Points, in no order, along strands that fork and pass close to each other.
Two points are linked if the straight distance between their rows is under 97. Some points are linked to none.
Vikas: [ -4  15  10   1   8  17 -36  24 -18  11  -4 -10  -6  11  11 -16  -2  14
  -3   1  -2  -3 -19  18  -4   2  -4 -36  22  34  -2  -7  27 -11  -8 -13
   4  19  10   0  22   1  10 -15  -2   7  11  17   5 -23]
pibe: [ -7 -19  20  -7 -28   1  50  12 -22 -22  17 -32  -1 -17  10   3  10   8
 -15 -36 -27 -21  21  12 -19  -9  11  12  -4 -23  22  -2 -13   6 -19  -3
 -10 -39 -14 -19  -6 -11  -1  -8  19   7 -25 -26  10  -6]
balum: [  9 -29  34  18  10  27 -24   3  -6  30 -28   2   1   8  20  -4  10  16
   6  20 -16 -13 -24   6  -2  27 -15 -47 -15  15 -28 -33  23  11 -27 -31
   5  13   9 -22  -3  -4  -7 -33  31   7  22  16  15 -11]
Rago: [ 18 -21 -28 -13 -37   3  38  15 -17 -20  -9  12 -15  15  21  10 -26  11
 -33  -8  11  -8  20  -4   5   4  27  13  -1 -16   8  27  -5  24   6 -13
  29 -43 -17   9 -14 -30  -3  -8   3  -2  -5 -17 -18 -16]
zevo: [ -9  14   5  -6  27  -5 -59  -7 -13   1  22 -13 -16 -18   6 -16 -20  14
  -1 -17  -3  -6 -16   2  22 -14  -3 -33  20  31   8  12 -31 -20   2   1
  -4  -1  19   2  25   9  22  -8 -43   9  -6  -8  -2 -14]
butif: [  9   5 -20 -37   0  -4   8 -29  -1 -25  10  13   1 -17 -20 -11 -22  -3
 -23  14   8 -14   2  10  33  10  11   1 -14 -16 -12   2   2  12   2  39
  53  -2 -25  22  -3  26  -4  -6 -29  -9  10 -26 -15  17]
futos: [ 11 -29   1   5  14   0  -1 -40  26   9  -8  25   8  30 -17 -20  -7 -25
  33  -8  20   3  -2 -25  28   8 -23  20  -4 -10 -17  19   1 -11 -10  -5
   2  10   5  10 -10  -9  32   4  -3   8  18   4  -7   4]
nep: [  1  19  -5  -2  19  21   1  -5  14  18 -25  -3   3  18  15 -10  14   9
  26   6  29  15 -28 -17 -10  21 -15 -29  10  24 -11  -3  24  12  -7  -4
 -12  19  20 -14  15  -8 -23 -24  24   5   5  19  31  -8]
Limu: [-22   9   6  24  22   8  -7  -6  11   8   4 -42  25 -38 -18  -7   7   7
  12 -11 -11  23  17  -4  -5 -17 -22 -18  36  18   8  -4  20 -37  -8  -6
 -28   5  -7 -27  12   1 -11  -5  14  -5 -10  45  15  24]
remub: [ -6  15  -7   2   3  -3  29  -7  43  -1  12  24  29 -35 -26 -30  -8 -27
  -1   0  17  26  15 -11 -15 -12   0  49  -7 -16 -17   1   3 -16   7   2
   5  12  16  -1  -7  22  -8  25   6 -28   1 -33  -1  39]
Zadal: [  2  20 -35   6  -1   7  15  -6  40  -4  -3  13  35 -28  -3   0  -5 -15
  27   6  20  39 -11 -13   4  -5  13  21   1   1  29  28   2  -9  33  24
 -10  34  25  12   3   2 -22  28 -11 -22  -2  -5  -1   2]
Bap: [ 22  -5   8  14  14   9 -24  -9   7  21  -9  16 -30  52  20 -12  11  18
   8   7   8 -11 -24   1   0  15  -5 -44  -5  17  -5 -13  23   6  -5 -10
   8   8  22  16   1 -29  -3 -41  20   9  16  20 -22 -18]
gumi: [  3  -7 -10   1  -6   3  12  14   2 -27   1  22  20  -4 -17   2  12 -28
  -7   9  -6  17  26  14  14  -2  -8  18  25 -24  -2 -14  -3  -4 -23 -11
  -2  23  -1   0 -24   3  22   2   0   0  12  -5 -22   2]
fizit: [-10 -26 -23  -9 -20   0  54  10   1 -24  19  -8  22 -10  13   7 -32 -14
 -53  -8   9 -14   3  -3   7  15  15  12 -16 -28   5  24  18  16   0 -25
  19 -53 -34 -14 -21  -7  14 -32  12 -13 -15 -46  -7  21]
ris: [-36  -7  -6  25  32  13 -34   1   8  12 -10 -11   5  -6   8  18  10  -4
   0   5 -14  31   3  -8 -19 -14 -25 -13   1  11  12  -7 -15 -18 -26 -22
 -10  24   8  -4   8 -11  -9  -3 -22 -24  32  38 -13  30]
tak: [-14  31   8  17  -9 -18  20  29  13 -10  16 -10  14 -25 -17  14   5 -10
  14 -15 -22  -4  13   6 -39 -21  -1  25   2 -21  -5 -17  -4 -12  -4  11
 -14   3  -6  -7 -11  15  -9  33  10 -19 -12  -1  -1  19]
Balef: [ -1  -2 -10  -5   2 -24 -37  -4 -13   7  -8  26 -39  -7  -9  18  21  -1
   5   3   6  -2   3  -2  21  -5  26 -14 -10  10  19  12 -32  13   4  19
  -6   0  21  15   1  14   7 -15 -62  -2  16 -26 -29  -3]
pid: [ -3   2  30   6 -21   0  12  26 -20  -2  17 -17 -20  21  18  41  17   6
  -3  -8 -38 -17  15   7 -10  -8   2   8   2 -15  15  -8   7  -2   7 -13
  -6 -15 -17  -4 -12 -11  20   7  14  12 -19  12  10  -7]
Las: [  5 -29  48  12   9  19 -10   4 -17  33 -29 -18  11   7  14   8  12  11
   2  21 -16  -7 -16   0  -3  27 -19 -26  -7  17 -35 -34   6   7 -26 -36
  -8   6   1 -13  -3   7  -7  -9  36  11   0  18  30  -3]
les: [ 13 -11 -10  -8   2  19   8  16   2 -26  -7   5  35   3 -18  -6  -2 -22
 -10  12 -10  11  21  21  23  -9 -12   8  34 -20 -14 -20  18 -14 -27 -19
  12  27  -6   3 -20  -4  18  -2  12   3  28  10 -14  -5]
keri: [ -6  11  25  33   7 -16  10  15 -15  16 -14 -46  -3  -8 -15  21  26   7
  13  -1   0  17 -14   5 -41  -4 -11   3  24   8 -22 -20  22   5 -15   8
 -29  -7  -7  -7   2   7 -38  -2  12   2  -2  20  56   0]
mez: [-18   0  -5 -13  10   3  22 -21   1 -22  33   3   8 -49 -23 -19 -23  -1
 -32   3 -19 -16  36  22  20 -16  15   6  -7 -32  17 -14 -13  -6  12  16
  23 -16 -33   8 -25  33  24  10  -8 -10  -1 -31 -18  17]
Gel: [ 13   1  -3 -23  -5  10   9  15 -13  -7  30 -34  21   4  -6 -26  -6  22
 -25  -7 -15  -4  10  33  13 -23   0   2  30   3 -10  -9  31 -25  16  -1
  12 -19 -21   0  19  -9  20   5  35  14   5  11   7 -19]
vibem: [ 15 -12  -9 -19   2  22   7   6  -7 -21   4 -23  30   3 -16 -14   2   1
 -13  10 -10   5  10  33  26 -24  -3   2  41 -16 -11 -23  36 -29 -10  -9
   6  11 -12   0  -6 -15  28  -8  21  10  24   7  -4 -19]
Tadob: [ 33  -7  -6  -3  -8 -23  -8 -53  37   8  -6  -1  -2  18  19 -16  -2  14
  38 -16  36  22 -17 -18  32  18  13   9  -9  -1  -4  38 -15  12  19  23
   5  -5  29  23  27  -5   1  -3 -20  -4   8 -23  -7 -17]
Sipa: [ 32  -2   8 -13   6 -14 -41 -35  -2   1  21  -3 -28  23  11  -8 -22  15
  17   1  -3 -11  -8 -14  27   7  12 -19 -16  -1  -9  17 -35  -7  18   3
  18 -18  15  24  15 -13  21  11 -32   2 -17  -7 -32 -18]
muda: [ -9   7  -9 -29  -1  -9   4  28 -36   3  22 -29 -12 -37   7 -18 -22  32
 -50 -19 -24 -10  17  14  -7  11  24  -7 -10  14  -2 -14  -9   9  20  16
  31 -18 -35  -8  13  27  -7  11  16  19 -28 -25   0  -4]
zete: [ -2  34 -22 -13   0   7 -20  14   6   2  -3   8  15 -13  -2  -1 -39 -10
   9   9   2  17 -23   5   6  29   0 -11 -14   8   2  28   5  -5  36   1
  19   5   9 -16  21  30  -9  31   8   5 -20  20   8 -13]
Lar: [ 15  -5   9   1  12  12  -5 -20  -3  31   7  -7 -19  15  12 -23  36  21
  -8   4  -3  -5 -16  11  10 -30 -15 -38  20  15  19  -1  20 -15   4  -4
 -27 -17   5   3  26 -44  -2 -52 -11   4  38  19  13  -2]
tad: [ -7  15  17   4 -13 -16  -8  32 -26  -1 -16 -15 -23  13  19  31  17   2
   3   5  -1 -17  -9 -12 -37  12  13   8 -12   3 -18 -15 -14  23   0   5
 -11   6   0  -9  -5  14 -17  30   0   2 -22   2  25  -8]
zemu: [  8  20   7  -7  16  -1 -51 -17   4  -3  10   4 -25 -13  14   3 -21  10
  17  -3   1  -3 -17 -18  24   7   4 -29  -7  22   3  20 -38  -9  16   8
   6   5  20   2  20  14   9   3 -43   1 -11  -8 -14 -13]
foro: [-12  10  19  10 -21 -23  26  23 -18 -12 -16 -14 -14  -5  -2  24  21 -14
  10  -8   0 -22 -10 -25 -44   7  14   8 -32 -16  -9 -11 -16  28 -11  10
   2 -12 -21  -1 -26  16 -20  25   8  -1 -29 -20  32  -5]
vikad: [ 26 -35  -5 -11 -13 -23 -12 -26  10   1 -16  17  -4  20   6 -31  10  17
  -5 -11  16  -8 -11  12  36  14  22   9  -9   8 -12  12 -33  25  -9  14
   9 -15  32  16   6  -2 -28 -22 -22   6  21 -42 -29 -20]
Bab: [ 19 -18 -11  -3   2 -15   4 -32  19  -3   4  32  10  24 -20 -14 -13 -34
  17   0  17   4   2 -14  26   6 -10  22 -12 -17 -16  16 -14   0  -3   3
  22   5  -3   5  -4  -2  32   8 -21   7   8  -7 -12   1]
deda: [ 21  -3 -30 -21  -6 -14   8 -17   3 -17  15  17  10   8 -20  -4 -20 -20
 -18  11  -2  -8  -1  11  36  -5  11  14  -4 -32 -15  10  -4   5  -3  19
  43  -5 -13  13 -11   1  21  -1 -31   6   7 -11 -15  -2]
nup: [-22  16   7  13   6  15 -45  36 -18  14 -21  15  -2   5  14   6 -14  -1
 -12   4  -2  -3 -18  23 -11   1  -1 -33  10  29  -3 -12  26  -6 -21 -30
  19  46  15   2  -1  18   9 -10 -12  -1  27  31 -25 -17]
koma: [-25  28   6  21   9   7  13   8  16   4   7 -37  21 -29 -22   0  -1   3
  31 -16  -9  13   4   1 -10  -6 -20  -1  18  -2   1  12  18 -24   9  -3
 -21   2  -2 -21   1   7 -14  18  41   2 -29  34  18  12]
dopo: [ 15 -25  23   0   5   0 -24  -8 -21  -7  -9  14 -25  12  34  16  -7  10
   8   6 -13 -25   1 -11  -3  28  -2  -7 -27   9 -19 -15 -49  22   6 -12
   9 -11  10   2   4   0   8  10   4   0 -36 -11 -20 -15]
bote: [-16  17   5  18  -5  -4  23  10  30  -5   5  14  16 -13 -23  -3   1 -24
  10  -8  -3  21  15 -17 -34 -20  -3  37 -11 -26 -13 -10  -9 -19   0   2
 -11  10   1   7 -13  13   0  27   3 -24  -8 -10  -5  29]
zadi: [ 14   4 -18 -19 -25 -11  -5  20 -27  -9 -10  22 -34  12  -4  27  -5  -3
  -6  18   1  -2  14  -7  11  14  31  -4 -23  -1  15   7 -10  30   2   3
  27   6  -3  22 -11  -6   9   4 -27  12   4 -22 -32 -26]
vife: [-25  -8   3  15  18   0 -45  18  -7   4 -13  14 -11  -2  -2  34  10 -18
 -10   7 -23  13   5   8   3  -1 -16  -7   6   1  10  -4 -28  -2 -23 -21
  -5  24   8  -8 -10  -4   3  -1 -22 -10  18  18 -24  19]
laren: [ -3  16   9  -2  12  34   0  -8  19   7 -18  -4   3   1   9  -2  -1   4
  23   4  12   4 -11 -19   3  28 -21 -24   0  27   4   2  19  -5  13 -17
  -4  22   8 -27  13   2  -6  -3  33   4 -17  42  31  -8]
Zavip: [  7 -15  30   1   9   8 -21 -10 -11  -4   3  -4 -12  10  24  -2   0   1
  15   6 -15 -24  -3 -16   4  17 -22   0  -9   4 -27 -17 -32   2   1 -19
  -5  -4   7  -5   9   3  22  14   8   5 -23   9   4  -6]
botef: [-10  28  16  -2 -16  -6 -18  27  -5  12 -11   1 -19  22  27  29   8  11
  11  12  11  -3 -14  -5 -30  14   9   5  -4   9  -5  -2   7  18  15   8
 -11  20   7  -3   3   8 -10  26   6  -1 -16  12  24 -13]
tivat: [  2 -22  17  24  11  15 -43  -9  11  33 -19  11 -31  16  22   3   9   1
  12  17  -5  -2 -29  -3   7   9 -16 -55 -21   1  -2 -22  22  13 -27 -21
  18  12  24  -9  -7  -6  -5 -42  17   3  24  34 -11  -7]
vudor: [  1 -23  -8  16  24   6   5 -43  32  22 -16  36   2  33 -24  -3  -1 -19
  46  -9  16  13   0 -37   4   3 -15   8  -8  11  13  18   8 -10 -10  11
 -25  17   3  15 -14 -25  35  -8  -8   7  33  21  -8  14]
Pigo: [ -7  14  44  14  -7  -4   9  14 -11  21  -4 -48   0  -2  -3  30  23  15
   6  -3 -19  -8 -14  11 -33 -10  -6 -16  17  14 -13 -14  34 -10  -3   2
 -28  -3 -23 -17   3  -4 -25   4  22  12 -11  33  40   5]
biger: [ -6  30  -3   2   0 -15 -11  32 -12  -7  15 -17   6 -32  -8   0  -5  -3
 -14  -7 -18   0  24  16 -14 -11   5   4  15  -1  -4 -20  -5 -15  11  14
  -9  12  -3 -15  -6  28  -1  28   5  -1  -6   6 -10   5]
Ziro: [ -5 -13  -6 -30  -9  -1  17   6 -31 -18   6 -18  -9 -28   5  -8 -15   4
 -37  -3 -21 -28  15   2   0  14  15  -3 -23  -7  -2  -3 -19  16   9   5
  21 -13 -35  -5   0  23  -4  10  11   8 -16 -36   0  11]
gos: [-15   6  -3  13  12  12 -43  33 -17   7 -18  27  -1  10   2  24   3 -21
 -15   8 -14  12 -10  18  -2   9  -9 -20   5  11  -2  -8   0  -2 -27 -24
   8  49  12   8 -20   6  -2  -8 -17  -4  25  27 -37  -7]
litu: [-23  -2  -8  25  22  15  -7  -4  27   2  -2   2  14  11  -7   3  20 -10
  13   2   5  38   0 -22 -19 -14  -9   5   8   9  18  -5   6 -25  -4  -3
 -22  33   4  14   1 -21   5   3 -26 -26  20  32 -16  31]
karuk: [-31 -21 -25  23  31  -8 -25 -20  13  27 -17  12  -2  -2   6  16  19   2
  29   9  30  35 -19 -29 -17 -25 -20  11 -16   4  15  12 -11   9 -37  11
 -28  12  29  11  -9 -20 -12  -8 -21 -11  48  17  14  21]
felef: [-23   2  -1 -14  -2   0  16 -14 -18 -21  19  -3 -16 -41  -7   4  -6  -5
 -20   2 -23 -21  24   9   8  -6  20  -5 -17 -22  26  -3 -16   6  10  13
  17 -10 -41   1 -19  29   9   6  -5   3 -14 -34 -14  13]
sudi: [ 26 -43 -10 -18 -18 -10  18 -12   3 -13 -13  23   1  21   4 -26  10  20
 -17 -14  16 -11   3  25  31  -2   0  24  15  -5  -2  18 -17  22 -18  12
   0 -34  27   4   1 -23 -13 -24 -10  15  18 -32 -13 -28]
Naleb: [  5 -18  47   7  21  18 -21 -16 -14  11 -11 -21  -1   0  23  -1   2  10
  12   8 -10 -17  -8 -13   4  24 -30 -17  -1  24 -35 -21 -18  -5 -11 -31
 -11   0   7 -19  14  11   9   0  35   4 -23  19  20   1]
refo: [-12   0  -1   5 -24 -15  45  -4  -3 -10   7   0   7 -28 -27  10  12 -33
  -8  -4  18 -10   8  -3 -38  -6  13  26 -33 -38  19  -5  11  20 -18  -3
   0 -14 -14  -3 -36  17 -11   6   9  -4 -19 -60   4  -1]
vosev: [  3  18   4  -4   9  25 -17   0  -6  15   1 -17   5   8   6 -31  21  24
   1  -3   3   2   1  13   6 -15  -8 -41  31  24   6 -10  35 -13   1  -4
 -13   9  -1 -10  25 -19   1 -32  -6   3  20  33  15 -10]
remat: [-14 -10 -16   9  20 -15 -25 -17  14  20  -7  13  -7   2  11   7  30   2
  31   8  24  20 -17 -16   1 -11  -4   6   5   4  11  18  -6   8  -8  19
 -34   5  31  -1   5  -1   3 -12 -44  -7  33  -3   8   9]
ripi: [-14  24   2  18  20  19  -3 -11  14   2   3 -32  17 -26  -3 -14  14  15
   6  -6   0  11  19   8   4 -34 -13 -34  40  17  26  -6  36 -31   9  -3
 -25   9  -9 -20  12 -13   0 -15  -5  -9   4  49   9   9]
med: [-12   6   0  13 -15 -13  42  19   8 -22  12  17  12 -34 -22  19  -8 -27
 -16 -13  -9   0  37   0 -23   2   7  13 -11 -39  20 -17   4  16 -29  -8
   4  15 -15  -8 -46   7  -4   6  20 -15 -13 -42 -19  14]
Zus: [ 30 -28   3  -5  -7   7  23 -14  -3  13  -6  20 -17  41   3  -7  11  30
  -8   4  -1 -14  -4  27  18 -26  -7   5  35   6  10  12  17  -3  -2 -10
 -27 -24  11  19   3 -51  -4 -36  11  27  24  -2  -8 -24]
bito: [  0 -14  -3  -1 -20 -13  54  11  -8  -1   7 -11  28  -3 -10 -26  -4 -12
 -31 -10  15 -23   1   1 -14   2   1  48 -24 -19 -29   0  22  14 -14  -3
  12 -39 -18 -22   2  12 -11 -10  35  -8 -21 -37  30  22]
Pav: [-10  -5  16   5 -18 -21  42   3 -21 -10 -13 -10  -1 -20 -17   8  10 -28
   2 -10  13 -18 -14 -20 -45   3  18  22 -40 -21   2  -1   2  31 -15  -3
   5 -20 -26   1 -32  22 -29   9  14   1 -21 -61  24  -5]
Naz: [-16  15 -25  15  12   8  10  -9  30  -1 -17   5  38 -22  -8  -2  11 -13
  32   5  25  36 -12 -22  -2  -8   0  32  14  12  26  21   3  -5  11  14
 -32  32  30   2   5  -1 -20  12  -1 -13  -2  -2  27   9]
Zon: [  3  10 -13  -9 -15 -17 -19   5  -7   3  -7  31 -31   7 -18  31   2 -21
  13  14   4   1  13  -4  11  -8  24  -1 -14  11  22  12 -25  12  11  19
   3  13  -8  17 -15   8  14  19 -45   2   9  -9 -40  -5]
timuk: [  5  31 -25 -26  10  -2   0 -15  16 -18  14  11  12 -36 -20 -10 -31  -3
 -13  11  11   9   7  12  31  17  10  -4   1  -3 -14  17  -1   8  16  35
  37  -1 -13  15  14  42 -16   6  -7 -14  -4 -19   0  22]
gamim: [-14  30  -1 -10  12  -5 -53  14 -25  -2  27 -18 -11 -22  -5  -9 -24  10
 -21 -11  -7  -7  -4  17  10 -21   3 -25  27  26   6  -3 -20 -30  17   3
  11  13  -2   7  19   2  33  11 -19  17 -16   0   0 -23]
geg: [-15 -12  29   6 -25  -8  31   9 -15 -13  22 -24 -20  -1  10  23  22   1
   2 -25 -33 -25  15   1 -21 -17  14  14  -9 -18  28  -4 -19   1  -5   3
 -15 -44 -16 -13  -2 -10   7   4   6   2 -33 -13  18  -4]
Desum: [-13  19 -11   2  20   6 -15   6  -5  20 -24 -11  -1   8  11   0  20   5
  18  10  29  23 -29 -15 -25  18  -4 -10  18  21 -11   3  17  14 -15   2
 -32  20  21  -9  12   0 -37  -8   9  -3  10  14  45  -5]
Zoke: [ 27 -34   2  -8  -6  -9  -3 -25 -12 -21  -6  29 -14  16  23  10 -19  -5
   0  17   4 -20   8 -17  10  34   7  -2 -43  -1 -18  -9 -40  29   8  -6
  32 -27  -7  12   3  -7   2   8   1   6 -32 -14 -28  -2]
fepub: [  0  10 -11  -7  -1  -8  25 -16  26 -13  24   7  36 -43 -22 -40 -14 -17
 -13  -4  17   7  18  10  10 -13  -7  30  10 -25 -12  -8   7 -11  17  17
   5   2   6  -9  -4  33   6  17  -6 -17   6 -26  -4  28]
Pono: [ 18  -2 -24 -17 -30   1  12  33 -25  -9   3  15 -19  31   8  19 -25  10
 -20   9  -6 -10  13   2  13  10  28   7 -15 -10   5  15   2  19  13 -10
  37 -13  -7  30  -9 -27   8  -3 -11  11  -1  -2 -15 -26]
Zape: [  1  -4   3  16  25  10   1 -30  26  28 -22  30 -15  30  -9  20   8 -10
  31   7   6   1   2 -34   0   5 -20  -6 -10  21  23   2   6 -10   1   5
 -22  18  -7   8 -13 -33  34  -7   1   4  25  45 -12  11]
nonar: [-13  14 -12   8  -7 -11 -23  14  13   1   3  18 -13   7  -2  33  -3  -9
   5   9  -3  19   7 -13 -13 -15  14  10  -5   8  18  14 -26 -13  26  11
  -3  19  -6  13 -10  -1  12  31 -38 -14  -2  16 -38  14]
nota: [ -4  16 -28  -1  13  37   2  -3  12  11 -18   1  20   1  -3 -10 -26  -7
  27  -4   9   5 -26 -16   7  29 -18  -8 -21  21  25  18  17 -17  24  -2
  13  22  12 -18  16  21 -12  16  21   3 -23  46  17 -11]
Kuni: [ -4   4  43   3 -13  12   7  10  -9   6   1 -25  -4  17  14  29  14   3
   0  -1 -32 -21   5  10 -16  -6 -10  -3   5  -5  -9 -17  20 -11   3 -13
 -12   9 -20 -10  -4   1   7  12  27  20 -12  29  19   0]
lil: [ -7  40  -4  -4  -6 -15 -21  36 -23  -4  29 -24  -1 -28  -3  -6  -4  12
 -15  -9  -8   3  11  23  -7 -19  14  -9  24  11   9  -9   7 -17  29  10
   3   4  -5  -6  15  14   6  21   8   4 -12   4  -3 -13]
safid: [-23  28  -9  18  11  10  18   6  19  -1  -8 -20  25 -17 -19   4   8  -9
  27  -7  18  23 -10 -22 -19  -5  -7  17  16   8   4  12   6 -13   6   9
 -29  18  12 -13  -3   3 -24  17  23  -6 -22  19  35  11]
kuvut: [  3 -20  15   2  -2  12  12 -19   1   4   1  -2  -3  11  -5  -3  31  -8
   9   2  -6   2  -1  11   4 -16 -12  12  23 -13   9  -7  11 -16  -7  -7
 -33  -7  -7  -7   0  -9  32 -11  -3   9   8   4  15  -2]
kuf: [ -6   5  -4   3 -12  -6  28  31   8 -26   7  27  15 -18 -24  13  -7 -23
 -19   6 -24  14  35  13 -10   6   5  19   9 -26   8 -29 -10   4 -15  -7
   9  31  -6   2 -37   9   4  12  16 -14   8  -9 -26  15]
zezif: [  6 -29  -8 -15 -29   8  43  17 -20 -27   2 -14  -4  -7  23  -4 -11  15
 -37 -25 -15 -14  31  15   7 -10  13  13   8 -12  17  10 -17  14  -4 -13
  10 -42 -15  -7  -4 -20   0  -9  16  10 -12 -21   3 -13]
Kaza: [ 18   4   6 -22 -11   3  17  -6   3  -8  27 -12  18  25   4 -26 -10  18
  -6   8   0  -1 -10  16   5  -3  -9  10  18  -3 -18  11  26 -10  24   1
   0 -23 -15  -8  26 -14  -3   3  39   9   0  15  26   8]
gib: [ -5   7  -5 -12   2 -11  34 -18  22 -13  29  11  28 -50 -31 -32 -20 -11
 -32  -4  -1 -12  29  19   4 -12  -2  24  -6 -32   7 -25   9  -9  13  13
  11 -14 -13   1 -24  32   5   4  -8 -22  11 -34 -14  22]
navol: [  1 -16  13  -4 -27  -5  56  19 -22  -3   9 -33  12  -8  -1 -14   5  14
 -13 -26 -10 -21   8   8 -32  -1   2  30 -12 -12 -16  -3  -1  11 -19   4
   1 -50 -15 -18   6   2 -25   8  40   7 -24 -14  33   5]
Laded: [ -9 -14 -16   3  16 -24 -40  -8  -8  19  -7  12 -28  -7   7   9  26  -1
  12   3  12   2 -14  -9  11  -6   7 -10 -11   6   8   8 -27  12  -1  18
 -19  -2  38   0   9   9  -6 -12 -57  -6  27 -18  -3   4]
nugu: [ 16   1   2 -15 -10   4  -2   5   3  -4   7   9  -2  44  18  -8 -19  17
   0  16   8 -12  -7  10   3  12  -8   1  -2   0 -25   8  17   2  19  -1
  21  -2  -8   7  17 -21  -3  10  16  13  -5  19   5 -13]
todi: [-28   7 -13  21   7  -7 -15   4  31  -5   4   7   6  10   0  23   6   1
  16   9   3  32   0 -26 -22 -12  10  14   0  14  23  17  -9 -23  18   8
 -21  28   3  11  -1  -4   8  31 -29 -21   3  23 -17  31]
moma: [ 37  -6   0 -12   0 -18 -20 -40  -2  -9   6   8 -23  24  11   3 -27   6
   0   3  -3 -10  -3 -13  31  16  22  -6 -33   3 -11   7 -33  11   8  10
  39 -35  -5  33  16  -7   6   5 -24  -1 -22 -10 -38  -8]
sime: [ 29  -3  13  -1  -1  11 -13 -10  10   6  -6  12 -17  53  18 -11  -9  19
   6   5  12 -17 -17   4  -4  15  -8 -21  -2   7 -13  -4  21  -3  13  -8
   5  15   8  13  13 -33  -3 -14  17  11   3  20 -10 -19]
Sugul: [  1  47 -29 -12  10   9 -20   4  15  -8  11  14  14 -33 -16  -6 -44  -8
  -3   9  -3  25  -2   4  17  22   1 -11  -1   3  -6  23 -14  -5  30  16
  27  21   1   0  13  29 -13  20  -1  -1 -14   2 -10   6]
Mero: [ 17  -7  10   2  -8   7  -5 -10 -14  29   0  12 -30  26  13  -5  24  23
 -13   1  -5 -16 -12  19   2 -35 -10 -20  27  23  24   4  14 -15  14 -12
 -37 -16   9  19  24 -48  -9 -36  -2   5  21   9   7  -2]
zatut: [ 27 -13  -1 -11  -4 -24 -17 -33  21   6 -11  10  -8  20  10 -20  11   4
  22  -9  29   4 -14 -16  25  21  13   4 -12   3 -16  16 -22  13   4  23
   3  -2  32  20  17   5 -11  -7 -27   6  15 -33 -18 -12]
Terel: [ 31 -38  -6 -12 -14   6  10   5  -4  -3 -10  20 -10  49   4 -11   5  24
  -2  -2   0  -4   1  18  24  -2   0  15  22  -3  -5   8   2  10 -10  -9
  -3 -21  14  13   2 -37  -4 -25  14  16  12 -12  -9 -32]
nivif: [ -5 -25 -20  -4 -24 -10  60  14   0 -10   8   0  34  12  11 -13 -13 -15
 -41  -6  11 -19  -3   0   6   3   9  35 -30 -23 -10   6  27  17  -3 -10
  10 -55 -26 -12  -8   5   5 -29  18 -18 -22 -30  13  21]
siz: [-18  11  -3  20  20   0 -17   9 -14  18 -20 -28   1  -9  -1  10  25   3
  16  10  26  25 -19  -5 -29  -3 -15   1  16  10 -12 -11  11  12 -27   1
 -39   6   7 -17   8  12 -33  -6  -5  -8  15  23  48   7]

Follow the links from the first point to the second, and from the first to the third. Name the last point that the two ways share.
remat, Pigo, Zus: Zon
Mero, nonar, safid: vosev
bito, todi, Pigo: pibe
litu, Zus, Limu: vosev
nivif, Balef, zete: pibe

A fork is a point with three links, a tip a point with one. Leave the first point through the second and follow the links. Name the first fork or tip that comes.
ripi, Limu: Zadal
vosev, Vikas: Zon
Zus, Terel: Tadob
zete, nota: pibe
laren, nota: Zape
sudi, Terel: vosev
tak, bote: muda
Kaza, Gel: botef

A fork is a point with three links. Follow the links from the first point to the second and name the forks in between, in order.
Lar, vife: vosev
remat, nivif: Zon > pibe
vosev, Rago: Zon
nivif, ris: pibe > Zon
Limu, Rago: vosev > Zon
Balef, Limu: Zon > vosev
navol, butif: pibe
